Points on a hilly landscape, in no order, each with its height.
From any point a ball rolls to the lowest of the 2 points nearest to it. It stops when none of these is lower. Distance is the straight distance between rows; heights are no part of it.
sokal height 4.56: [ 31 -37 -12  24   3   0  18  -8  -4   8  13  13  11  -9  13   7  35  13
 -34  11  -3  35   8]
gulo height 5.59: [ 32 -13   4   5   0  15 -30  -1 -25  -4  -7  26   6 -10  20 -19 -24  20
   3 -29 -16 -29  18]
Dab height 4.64: [-25  -4  31   7  35  17  -7  44  18 -10  -1  10   4 -10  26 -17  45  18
  16  34   3  -2 -55]
bipiz height 7.42: [ 31   9 -20 -19 -14 -34 -14  44 -53  18 -16  -4 -23  32  -6  -3 -22   1
  -6 -32  23  26   7]
bokop height 2.19: [ 34  10 -10 -25 -16  16  -6 -20 -22 -25   3  26 -20  11 -37   5 -22  -4
 -49  10 -14  28  15]
Nav height 1.38: [ 30  25  15  41 -12 -15 -18 -29   3 -26  12  23  14 -31 -10   7   6  14
  19 -17  -8   8  15]
gimed height 7.67: [ 12  20 -44 -13 -17 -20  60  34 -12  12   6   8  -3   9  -6  -4   0  18
 -17  14  45  38   1]
nuta height 3.17: [ 24 -11 -27  26   2   2 -18   1  18 -20  31 -11 -15  10  -4  17 -15   3
 -47  -6  30  24  13]
gomes height 3.01: [  1  -5  42  28 -15  27 -46  20  27 -10   0 -24   2  -6  27 -45  45  -8
   8 -18 -17 -39 -13]
les height 3.89: [-27  20  32  30 -13   4   8  -4  48  15  27 -17  -3 -10  28  11   1 -58
  22  14  16  21 -17]
nunev height 4.36: [ -8  47 -17 -58  -4 -28  30  -1   3   0 -34  31  -3 -51   5   6   2 -17
  29  28   1  41  30]
Beb height 3.03: [-23   9 -15 -64   4  11  -2 -14 -24 -22 -18   6  -5 -10   2 -14  -8 -37
 -16  11 -47 -18  31]
bol height 4.01: [ 15   7 -24  11 -15   5 -11  12  24  -7  -6  28   2  12   9  36 -17 -24
   7  -4   2  22  18]
Mulov height 4.12: [ 34 -23  20  36   6   5  -3  -6  10   2   5  -2   9  21 -10 -11  26  31
 -12   8  11  31 -35]
melu height 5.19: [-31  25   0  15  12  -2 -23 -14  22 -26 -13   6 -11   3  -1  14 -20   3
   0  -4   2 -44  25]
vogu height 2.69: [-34 -47  -9 -20  -8 -11 -50 -11 -15  17 -10  -3  -8  38  -1  -7 -38 -11
 -27   8   6   3  19]
Vekib height 3.04: [ 12   3 -28 -59  -7   0  33  12 -14  36 -22   4  15 -14   3 -35  25 -44
   7   5 -37  -1  -1]
fime height 0.94: [-15  35  11 -27 -11  10 -26 -30   8 -58 -25  20  -4 -24   0   8  33  -6
 -13   7 -34  -9  22]
navet height 4.72: [ 25 -13 -13 -17   4  13 -19 -25  -1  44 -19   3 -15 -25  -9  26 -33 -36
   3 -26   1  10  35]
dema height 4.34: [-11 -37  16  49  22  42 -37  -7  25   6 -11   8  21 -23   9 -16  38   1
  -4 -38  18 -17  -3]
Dupim height 5.48: [-24  -5   3  13  42  18  50  -6 -17  15  45   1  -7   6  28  19  12  10
   0  -7  10 -33 -12]
pakot height 3.30: [-73  10  50  27  21  23  -4  -4  -9 -17  23 -22 -12  20   9 -22  -1 -15
   9   3   0 -19 -48]
vave height 5.53: [-16  -9  -7  -8  28 -24 -26   6  10 -20 -29  -5  -5   5 -21  -6 -20 -18
  12   4 -10 -12   5]
puviz height 3.71: [-29   1  35  16   0   3 -10   1  48   5   7 -24  12   3   5 -22  33 -48
  16  19 -18 -12 -28]
pade height 6.63: [-10  10  20  35 -32  11 -36 -17   6  14  12 -19 -11   0  14  -7 -47 -34
  31 -31   1 -38  12]
baf height 2.52: [-59  -1  19  38  12  -4  -6   1 -29 -11  46  10 -10  14  12 -13 -25  15
  -3  -7  25  -9 -34]
kip height 5.03: [ 55  30  -4 -25  -9  -1  38  14 -11  22 -29  29  -5 -21 -15  10   2  10
  37  -7 -19  26  -4]
kope height 6.68: [  3 -18 -42  42  -4  22 -29  -8  -5 -12   2   6 -10  17 -24 -21 -36  18
 -33  -8  15 -58 -24]
Digug height 5.93: [ 10  -4  28  31  -6   4 -26 -30 -22  -7  12  17 -25   3   5 -17 -41  40
   2 -12   3 -32  10]
Sesa height 3.53: [-15  15 -25 -58 -16 -26  50  20 -22  46 -35 -10  -3  -8  -4 -22   7  -4
  12   6   0  14   2]
mesid height 4.71: [-17  15  19   1  10  18  -5  -5  12   4   1  40   4  -7  -2  15  -3   1
  18   2 -15 -30  -7]
maso height 4.29: [-24   8  28  -6  33 -16  -9  25  27  -9  -6  -1  30 -38  23 -50  36  13
  47  12   5  -7 -50]
Kisa height 3.88: [ -5  26 -23 -39  -2 -26  -4  -6 -10  -3 -15  38  14 -36 -16   1   4 -25
 -15  17 -25  35  19]
gotas height 1.68: [ 16  23   8 -13  -5  12 -13 -32 -18 -45 -30  12 -40  -8  -6  15  -3  -3
 -24  -1  -8   6  24]
Fos height 4.35: [  2 -11 -35   1 -16  28 -37  -4   5  28 -20  50   7  -8 -13  31 -34 -38
  24  -9   3  23  37]
Pipam height 5.22: [  8 -11  -2 -27  -3 -44  24 -17   0   6 -21 -24  -1  -5 -12  13  25   7
   9  19  -1  34  11]
Vaba height 5.43: [ -1  37  -9 -40  -1 -46  36  10  35   0 -21 -23  18 -43 -17 -23  31  28
  23  33 -22 -17 -19]
Toban height 1.73: [ 10  -4  -2 -35  -8 -26   0  23 -35   4 -21 -22  18  24 -12 -35   1   8
  21   0 -38 -23  -9]
nis height 2.24: [ 17 -16   1 -14 -15  62 -10  32  -6  -3  -2  15   6  31  21 -31  23 -11
 -25  -3 -24 -16  17]
zego height 3.79: [-35 -36  23  45   9  27 -47 -31   2  16  19  -9  16  -6  31 -21  -4 -17
  -8 -20  19   0  -4]
Vevi height 2.68: [ 44 -32 -25   0  -5   5  -9  13 -20  -4  13   4  -7  21 -28   7 -30   8
 -59  -5  -1  10  -1]
Semor height 5.09: [ 53 -26 -16  26  10  33  14  17  -2  19  -7 -27  10  15   6   5  15   0
   1 -26 -21 -31   6]
Lor height 4.83: [  8  47  14 -48  -5 -12  50  29  35  41  10 -33   2 -30  -4 -37  18  26
  38  34   1  -1 -24]
gura height 1.12: [ 33 -21 -12 -40 -27   9  13  22  -1 -19 -27 -20  26  27 -26 -15  16   2
   5  26 -38   8 -11]
gobu height 3.64: [-11  -5 -10  23 -16  -9 -33 -13  36  -5  14  23 -13   4  -3  26   1  -9
 -29  21  15  33  18]
zer height 3.65: [ 32 -24  20  27 -27   5 -29   5  11 -34  11  -6 -19  29   3 -19   0  19
 -28   2  13   9  -6]
bofad height 4.33: [-24  -7  25  26  13  28 -10   1  35   3 -16 -24  12  22 -25   1   4 -24
  15  -4 -23 -55 -20]
guta height 0.53: [ 22 -42  23 -10 -12   2   7  20  -1 -48 -12 -26  18  26   5 -21  30  23
  20  41 -14  15 -14]
voso height 6.93: [  5 -11 -19  43  19  -9 -10  22  -9 -15  -2  -7   2  34 -37 -12 -17  15
 -12  -6   6 -28 -39]
Gofu height 2.72: [ 12  36  33  48   4  -4 -14   5  37 -24  -6   0   1 -45   9   0  21  13
  35  -9  10   9 -22]
guv height 6.60: [ -2  -6 -38  -8 -18 -41 -21   0  -7  35  -6   5   6 -18 -35  49 -35  -3
 -15 -27  36  51  18]
soneb height 3.32: [  6   4 -37 -35  -5 -20 -11 -22 -34  -3   0  -5   4 -38 -17 -24  -6 -14
 -18 -18 -27  -3  21]
Ror height 4.73: [ 25  31 -33 -33  -7 -12  30 -14 -12   1 -53  13  -8 -24 -25  16  -2  -4
  27   4  10  66  16]
ruze height 5.88: [  0  15   4  -9 -13  -1  28 -27  -4  41  23  27  -9  16  -5  56 -12 -26
  -2 -16   9  30   5]
nozo height 2.39: [ -5  31  -3 -51  21  22  17  13   2 -17  -8  -6  -6 -21  23 -22  32  -2
  -6  10 -36 -27  13]
Zumi height 2.42: [-13  -3  40  -8 -16  53 -44   4  25 -24 -13  23   3  -5  13 -29  28  11
  -2 -27 -15 -42  18]
gudaz height 5.94: [-18  29   0  12  11 -28  54 -16  -5  25  40   5  15 -20  15  32   3   0
  11  -5   1  -5  -9]
Tumob height 1.69: [-38 -31  11   7  19 -15   5   6 -17 -17  27   0  -7  37  15   3   4  26
 -16  21  32  10 -25]
tese height 4.89: [ 31   3  10   1  11   4  25 -22  12   1  -8 -13  -1 -34  28   4  47   5
  -8  -7 -12   6  17]
Fati height 4.03: [-47   9   8  26  12  25  -6  -6  14   3  47  45  18  -8  18   9  -3 -11
  10 -24  15 -14   8]
Rok height 5.34: [ 40  -7  -4  25   5  30  -9 -13 -15 -21 -25  -9 -16  -2 -13 -10  -2  17
 -13 -30 -18 -49  28]
kerik height 6.31: [  5  12  12   5 -49  14 -38 -43 -13   9   8  12 -26   0   7   4 -48  -3
   1 -32  -5 -31  38]
pupup height 2.63: [ 36  21 -29   0   1 -45  -6 -40 -18 -19  -7   8   6 -35 -29   4  -2  14
   2 -15 -14  -3  14]
nufes height 3.59: [ -7  13  21  15  27 -34   0  -6  22  -5   6   2  18 -48   8   2  28  17
  53   4 -13   0 -17]
zoti height 3.86: [-47   2  32  24  36  20   2   3   6  -7  -6 -42  10  44 -18 -12 -28 -22
  12   5  -2 -38 -51]
Dol height 4.78: [ 13 -26  -6  16  23  25  31   2  18  10  -3 -23  25  26 -18   8  19 -12
   4   8 -16 -23 -36]
Beni height 1.71: [ -4   0  -9 -26   3  64  -4   8   3 -30  -9   8   9 -23  21  -9  43  10
 -22 -14 -29 -36  32]
Gudim height 5.16: [  6   7  27  14  12  22  28 -16  20 -17  19 -18 -28   8  35   9  37  -4
  -6  -4  -8 -28  35]
vuveb height 1.11: [-19 -43  14  -3  12 -24  30  17 -14 -36  19 -42   8  39  21 -18  30   8
   4  33  20  32 -10]
rin height 5.44: [ -5 -16  -4 -26  20 -25 -13 -11   2 -48 -39 -38   8  -4 -15   5  22  -2
  -3  12 -13   2  22]
riko height 6.87: [  0 -37 -28  10   9 -20 -47   7  -1  27   6   4  -6   1  -1  32 -59   3
 -24 -20  50  24  16]
tedas height 6.37: [ -6  20  11  17 -18 -14  20   0   2   2  49  12 -17   6  21  -5  12  -5
 -11  10  -2   4 -13]
keb height 5.21: [  6  -6  -1  15  42   6  58  32   3   9   6   9   2   1  28  13  18   9
  17   7  18  -3 -33]
Ropa height 7.29: [  6 -10 -16   7 -18 -18  -9  22 -37  28 -30 -18 -40  48 -21  18 -69   5
   9 -12  26   6   5]
dopig height 7.53: [ 28  -3 -25 -20  -3 -46  35  44 -47  38   8 -14 -21  11 -12   8 -10  31
 -14 -11  33  22 -13]
neb height 1.41: [-24  -4  13 -46  -5 -25  29 -15 -24 -18   9 -24  29  14  -5 -26  33  20
  11  24 -41 -25 -17]
dopub height 3.05: [ -1  13  24  39 -32  -7  -9 -15  25  28  11  -4  17  -6   0  23 -13 -26
  16 -10   2  27 -22]
toza height 2.21: [-31 -34  -7 -15  13  10 -23  -6 -19 -16  21  22 -14  31  18  10 -28  20
 -29  26  23 -10  13]
rutu height 6.34: [ 13  -3 -22  55 -11  -3 -40 -30 -15 -17  13  10  -9  -9 -14   5 -48  31
 -22 -34  12 -43  19]
zezug height 7.10: [-19 -44 -11  19  14 -12 -38  21 -25  18 -18 -20 -25  42  -2   9 -69  -2
  -9 -10  60  25 -10]
Kabi height 5.64: [ 12  -3  -7 -22  11   5  19  -3  -9  22  -3   0 -19  33 -27  61 -28 -11
 -23   3  19  41   8]
rut height 4.14: [ 14  48 -20 -48 -12 -30  65  33  20  45 -23 -31  16 -28  -7 -40  18 -14
  31   7   6   0  12]
vavo height 1.55: [-22  20  20  58 -29  20 -26 -16  10  22  54   6  27 -11   4  38 -35 -16
   3   0  32  34 -13]
meto height 6.26: [ -2   5 -14 -11 -25 -28  -2 -27  -9  24  47  11  20 -23 -16  53 -17   5
 -20 -13  24  37  10]
penul height 4.92: [-25  16  -2   5  23   2  31  32  20 -27  -5  25   1 -10  11  23  27  30
  14  48   8  -3 -25]
dibu height 3.02: [-35 -22   8  36 -17  23 -22 -26   0  38  56   5   7  -3  11  10 -27 -12
 -10  -7  23  -4  -6]
raf height 5.80: [ 21  10   6 -58   7 -24  47   8   9 -18 -37 -31  16 -16  -8 -24  32  43
  32  37 -40  12  -2]
vamif height 5.45: [  7   0   6 -13   8 -30  25   7  -1  -9 -11 -16 -24  44 -10  40   4  16
  -4  -2  15  21  15]
rezo height 2.57: [ 15 -13 -18 -26  -6  32  31  26  -1  26   8   9   8  21  33 -34  28 -20
  -8  19 -17   6   2]

For each start below, name the point where the ball stops.
dopig | Pipam
Vaba | Beni
gudaz | Nav
Gudim | fime
navet | fime
Fos | fime

Call two points neighbours if one is among the 2 nearest of the other. Go from one point of each pair to the other, from neighbour to neighbour, staying as low as possible. Name the highest point that can't be avoided.
Nav and Beni | soneb
vavo and Nav | les
Nav and Tumob | bofad
neb and Tumob | Toban
